Each row is a point on a landscape with many peaks, with its height.
A climber steps from a point to the highest of its 2 nearest points, and stops where none of them is higher. Distance is the straight distance between rows; heights are no part of it.
J263 h=0.19: [ 21 -47  28   0  -5  -8  11  39  23  14  32   5   8   5  -3 -21 -26  41
   0  16 -15]
J123 h=1.98: [ 15  -5  29  17 -22  17  12  12  24  -5 -22   8  11  11   8  14  -4 -22
 -20   6 -10]
J74 h=5.41: [ 28  12  -7  -6  21  16 -23 -15 -30 -26  -2  -3   2 -20 -19   7  14  -7
  10  31  44]
J155 h=5.25: [ -8  -6  26  27   4  -6  29 -42  -8  -9 -22   1  11  11 -41  -3 -26   4
  22  20 -45]
J887 h=6.06: [ -7   1 -22  -8  19  15  -5  12  -1  13 -18   7  -2  -9  39   1   4   8
 -23   1  25]
J538 h=3.91: [  3 -27   2  27 -17  -7 -13  28  14  14   4  -1   2   2   9  -1  13  16
 -17   4  -8]
J346 h=4.02: [-15  26   9 -23  -5  21  17  -1   2 -37 -22   2   7  -3 -11   2  11 -21
  12 -19  32]
J223 h=1.97: [-35  -8 -32  -5  -5   2  16 -15  36 -18   3 -15 -12 -14  42 -19   5  -7
  18 -31   7]
J835 h=3.51: [ -5  19 -23  -8  -5 -18 -26  14   0  23 -18  -7  26   1  33  20  12  -3
 -22   7  37]
J579 h=2.19: [-43   2 -13 -27   9   4  24   2  34 -21   9   1 -14   3  19 -19  -5  -2
  20 -32   7]
J882 h=2.81: [-10  -4  22 -13   0   4  48  -6  37 -27  -7   7   3   3  -4 -13  -9   4
   9 -19  -5]
J433 h=4.21: [-33  21 -36 -20 -19  -4 -16  -4 -25  -4 -15   0   4 -18   2  14  36 -28
   0 -31  12]
J62 h=2.31: [ 16 -29  34   4 -27  20  20   7  38  -2   1   2   6  10   2  -7  -2 -20
 -19  -3 -28]
J702 h=2.82: [ 11 -23  31 -23 -37   7 -24  55  29  21  28   7  17  30   9  -3 -21  -1
  -5  10 -20]
J137 h=1.95: [ 23  45  10 -30  17 -26 -33 -26 -21   1  37 -25 -19  11 -17  -1 -15  -6
  39  12  44]
J204 h=4.03: [  6 -10  32  25 -10  -1  37 -23  17 -18 -16  10  18   7 -19  -6 -22   2
   9  15 -39]
J845 h=3.29: [ 13 -17  31  31 -20  -7  37 -26  30 -22  -3  -3  10   5 -30 -18  -3  -4
  11 -12 -36]
J965 h=2.63: [-19  -2   1 -20  17 -13   6  19 -28   6  22  40 -12   7 -13  -1  -7  11
 -13  -8 -24]
J717 h=2.94: [-18  31 -27 -40   2 -11 -41   0 -33   7  14   7  21   0  25   7  -3 -17
  -5   3  53]
J825 h=2.42: [  5  15  14  -5 -13   8 -24  20 -36  11 -10  18  -4  10 -23  36  14 -25
 -25  -5  -2]
J246 h=2.67: [ -7   8 -27 -19  -1 -30 -30 -12 -35   9  33 -14   8 -10  34   8 -18 -14
   1  -8  59]
J752 h=3.17: [ -8 -26   6 -25  -9  33 -29  33  39  16  15   0  -4  12  31  -2  -5  19
 -10 -24 -31]
J68 h=0.38: [ 17 -37  20   8   7 -29   1  37   4  21  42   5  -2  10 -24 -10 -19  46
  -3  15 -13]
J902 h=2.13: [-26   9  -7 -18  16  -7  12  -3 -38  -9  16  27 -17  -3 -34  -7   7  -4
   1 -27 -14]
J330 h=2.46: [-17  -7   6 -12   9  25  22  -1  41 -15 -10   6  -7   4  20 -15  -1   4
  -1 -30  -7]
J833 h=1.99: [ 31   3  26   2  -1  21  -3  20 -24   8 -16  10   0   4 -17  32   1 -20
 -31  14  12]
J166 h=1.19: [ 15  -1 -30  54   7 -23  -8 -21 -21  14  -1 -25 -20 -20  -5   2  17  15
   5  17  -7]
J878 h=1.89: [ -1   5  11  -6   8 -15  54 -22   4 -20   9  -7 -12 -10 -49  -1  -4  17
  21 -21   0]
J19 h=0.94: [ 23  15  12  20  21 -38  16  -4  16  -1  22 -16  -5  10 -24   1 -20  30
  27  18   7]
J159 h=3.65: [  4  14 -30  23  -6 -14  -3 -13 -10  -8  -7 -19   6 -17  12   8   8 -12
  14   5  27]
J337 h=4.33: [  9 -36  12 -17  24  38  17   0   6  19   1  12 -26   1  12  -9  -4   5
 -44 -18 -21]
J522 h=4.95: [ -9  22 -16 -16   3  36   0 -14  21 -13 -43  -3  10 -11  48   6   8 -11
  -7 -11  14]
J488 h=1.64: [ 17 -17  33  16 -19  23   4   5  29   4 -18  15  26  18  27   5 -29 -16
 -16  38 -34]
J948 h=5.39: [-23  14 -30 -29  11  24  -8   1  11   2 -21  -3  -3 -12  44   7   9  -6
  -7 -21  26]
J944 h=1.53: [ -7  -5  -8  38 -14 -27   8   1  36 -19  20 -18   5  -1  -3 -18   3  11
  35  -2  -5]
J910 h=3.15: [ 10 -22   4  15  20  32  17 -24 -21   7 -29  18  -5  -9   9 -20  -1  -3
 -34   2 -18]
J728 h=2.41: [-10 -21 -27  26  26  15   7 -23 -34  10 -21  10  -5 -19  22 -25  -3   9
 -18  22 -13]
J180 h=3.83: [-26  22 -39 -26 -15 -27 -22   8 -13  11  -8  -9  16  -9  26  23  18 -20
   1 -12  25]
J630 h=2.37: [  2  -4   5  32   5   0  -2  -2   4   4 -24  16  24  11  25  -6 -20   7
  -7  37 -12]
J877 h=2.47: [ 18   0  23  21   4 -17  45 -19  13 -16   4  -8  -8  -5 -41   0  -5  17
  17  -5 -18]
J517 h=3.09: [-26  18   5 -27  -3  18  -5  11 -22  -6 -12  31  -3   6  -8   8  12 -22
 -12 -26  -3]
J807 h=5.60: [  5  21   1  19  -6  -1 -12  -7 -20   1 -12 -13 -18  -5 -36  18  31 -13
   3 -19   3]
J412 h=4.51: [  1   3 -38  17  -4 -23 -13  -4 -28  16 -11 -24  -2 -25   1  18  33  -2
 -11  -3  16]
J531 h=3.06: [  7 -35  16 -38 -18  38 -22  46  29  23  30  -2  -6  18  20  -9 -23   7
 -14  -2 -39]
J455 h=5.57: [  7 -12 -34  24 -12 -43 -25  15  -8  28  -5 -28   7 -11  10  20  34  19
 -23  11  -1]
J823 h=3.16: [-29  29 -24 -47   7   9 -21   6 -17 -11   1  16   7   2  28   3  -4 -18
  10  -9  43]
J339 h=4.70: [-24  25 -17   6 -18 -11 -18   0 -18   0  -7   1  -4  -2 -20  18  32 -18
   2 -27  -2]
J680 h=1.93: [  3 -25  27  20  -8  10 -14   8  20  16 -20  19  33  27  28  -7 -38  11
  -6  48 -37]
J375 h=1.27: [  3  16  -1  24   0 -42  -1   2  28  -4  31 -27 -14  14 -23  -3  -3  14
  46  -3   2]
J118 h=0.01: [  9 -23  15  11   9 -19  13  21  33   0  23   6  19  10   9 -29 -26  41
   8  21   2]
J779 h=1.70: [-21  31  -7 -16   5  -8   4 -17 -32 -25  13   6 -17  -3 -48   2  16 -16
  27 -30  -8]
J55 h=5.77: [ -9 -13   9  42   2   6  13 -43 -23  -1 -27   5   8   6 -27 -15  -7  -8
   0  12 -36]
J687 h=1.05: [  2  25   3  -8  21 -27  13  -7 -14  -5  21  -9 -30   1 -45   9  -3  12
  39  -6   2]
J924 h=3.18: [ 12  17 -17  19  -8 -12 -16   0  -3  12 -32  -6  34  -5  35  16   9  -1
 -18  24  22]
J621 h=2.79: [  4  14 -13  29   2 -12 -18 -12  -9  13 -23   5  38   8  32   0 -17   5
 -10  43  12]
J214 h=0.64: [ 16  -7  19  11  16 -35  11  18  11  10  29   0  -6  11 -33   6 -15  34
  10  10  -3]
J961 h=3.34: [ 14 -46  15 -41  -7  33   2  33  21  32  37  -1 -16  12   4  -9 -19   0
 -33  15 -40]
J498 h=3.41: [ -6 -30   0  -1 -22  18 -18  24  38  13  -3  -5   2  -1  33 -12  12  17
 -13 -17 -20]
J616 h=4.43: [ 27  27   0  18   0  10 -19 -20 -25  -8 -20 -21 -14 -17 -30  16  33 -13
  14   5  16]
J647 h=1.54: [ 20  34   2 -20  23 -34  -7 -19 -18   4  30 -23 -38   9 -26  -1 -11   5
  53   6  24]
J791 h=4.52: [-15  22  -8  -9  -9  25  15 -12  17 -28 -34  -3   8  -9  21  -4  14 -23
   6 -17  21]
J553 h=2.60: [  7 -25  31 -23 -42  24   1  32  42  12  19  -2   5  20  -2   1  -6 -26
 -11  -1 -30]
J628 h=2.32: [ 16  25  -9 -15   5 -28 -44 -27 -33   2  42 -27 -10  -3   6   8 -17 -11
  23   0  57]
J885 h=3.31: [-10  -5  22  -1   4   8  52 -25  23 -29 -20  15  16   4   3 -16 -26   7
  13   9 -26]
J119 h=4.67: [ 16 -11 -12  43 -19 -34 -30  16  12  22   8 -24   6   0   1   7  22  27
  -2  12  -5]
J794 h=3.95: [ 36  18  -8  10  12  20 -30 -41 -30 -27 -14 -14  -6 -26 -19   6  23 -14
  26  36  18]
J347 h=4.15: [  2  -3  -2  30   0  24   6 -37 -28  -6 -41  10  11 -11  -5 -13  12 -18
 -16   2 -14]
J788 h=3.73: [ 19 -49  14 -32   9  43  12   6  25  27  22  -2 -21  10   8 -10 -13  -3
 -43  -8 -37]
J485 h=2.78: [-12  32  11 -18 -23  10 -19  16 -22  -4 -11  41   7  15   2  25   9 -35
 -20 -18 -21]
J135 h=1.77: [-24 -18 -14  14 -21  -8   6   6  46 -12   7 -13   4  -9  22 -29  11  11
  21 -19  -5]
J893 h=3.52: [-29  32  -5 -37   4   6  -2   7 -18 -27   1  18   4   4  -9   4   2 -16
  17 -15  24]
J324 h=1.32: [  8  12   5 -15  21 -10  34 -22 -25 -17  14 -10 -25 -18 -57   3   3  16
  26 -11   8]
J602 h=1.76: [  5 -20 -37  47  19 -10   1 -17 -36  13  -3  -8 -13 -24   9 -12   9  16
 -14  23  -3]
J296 h=3.23: [ -3  -2   4   0  21  -8   7  22 -17   8   8  14  -9   3 -16   5  -3  12
 -12   2  12]
J356 h=4.18: [ 12  10 -14  -5  29   3  -6   4 -36  -5   7   1  -5 -12 -13   3   2   3
   2  15  42]
J326 h=5.08: [ -5 -16   6 -17  17  29   0  19   5  17 -10  16 -18   5  21   6   1   3
 -35 -13  -4]

Call two points neighbours if one is among the 2 nearest of the other. Go from one point of each pair to the other, from neighbour to neighbour, staying as high as possible. Name the lowest point that can't be avoided.
J74, J55 => J166
J887, J455 => J531
J807, J74 => J794
J74, J455 => J924

For each start below, name the point where the climber stops.
J833 => J887
J779 => J74
J602 => J55
J752 => J455
J123 => J887
J630 => J807
J246 => J887
J961 => J887
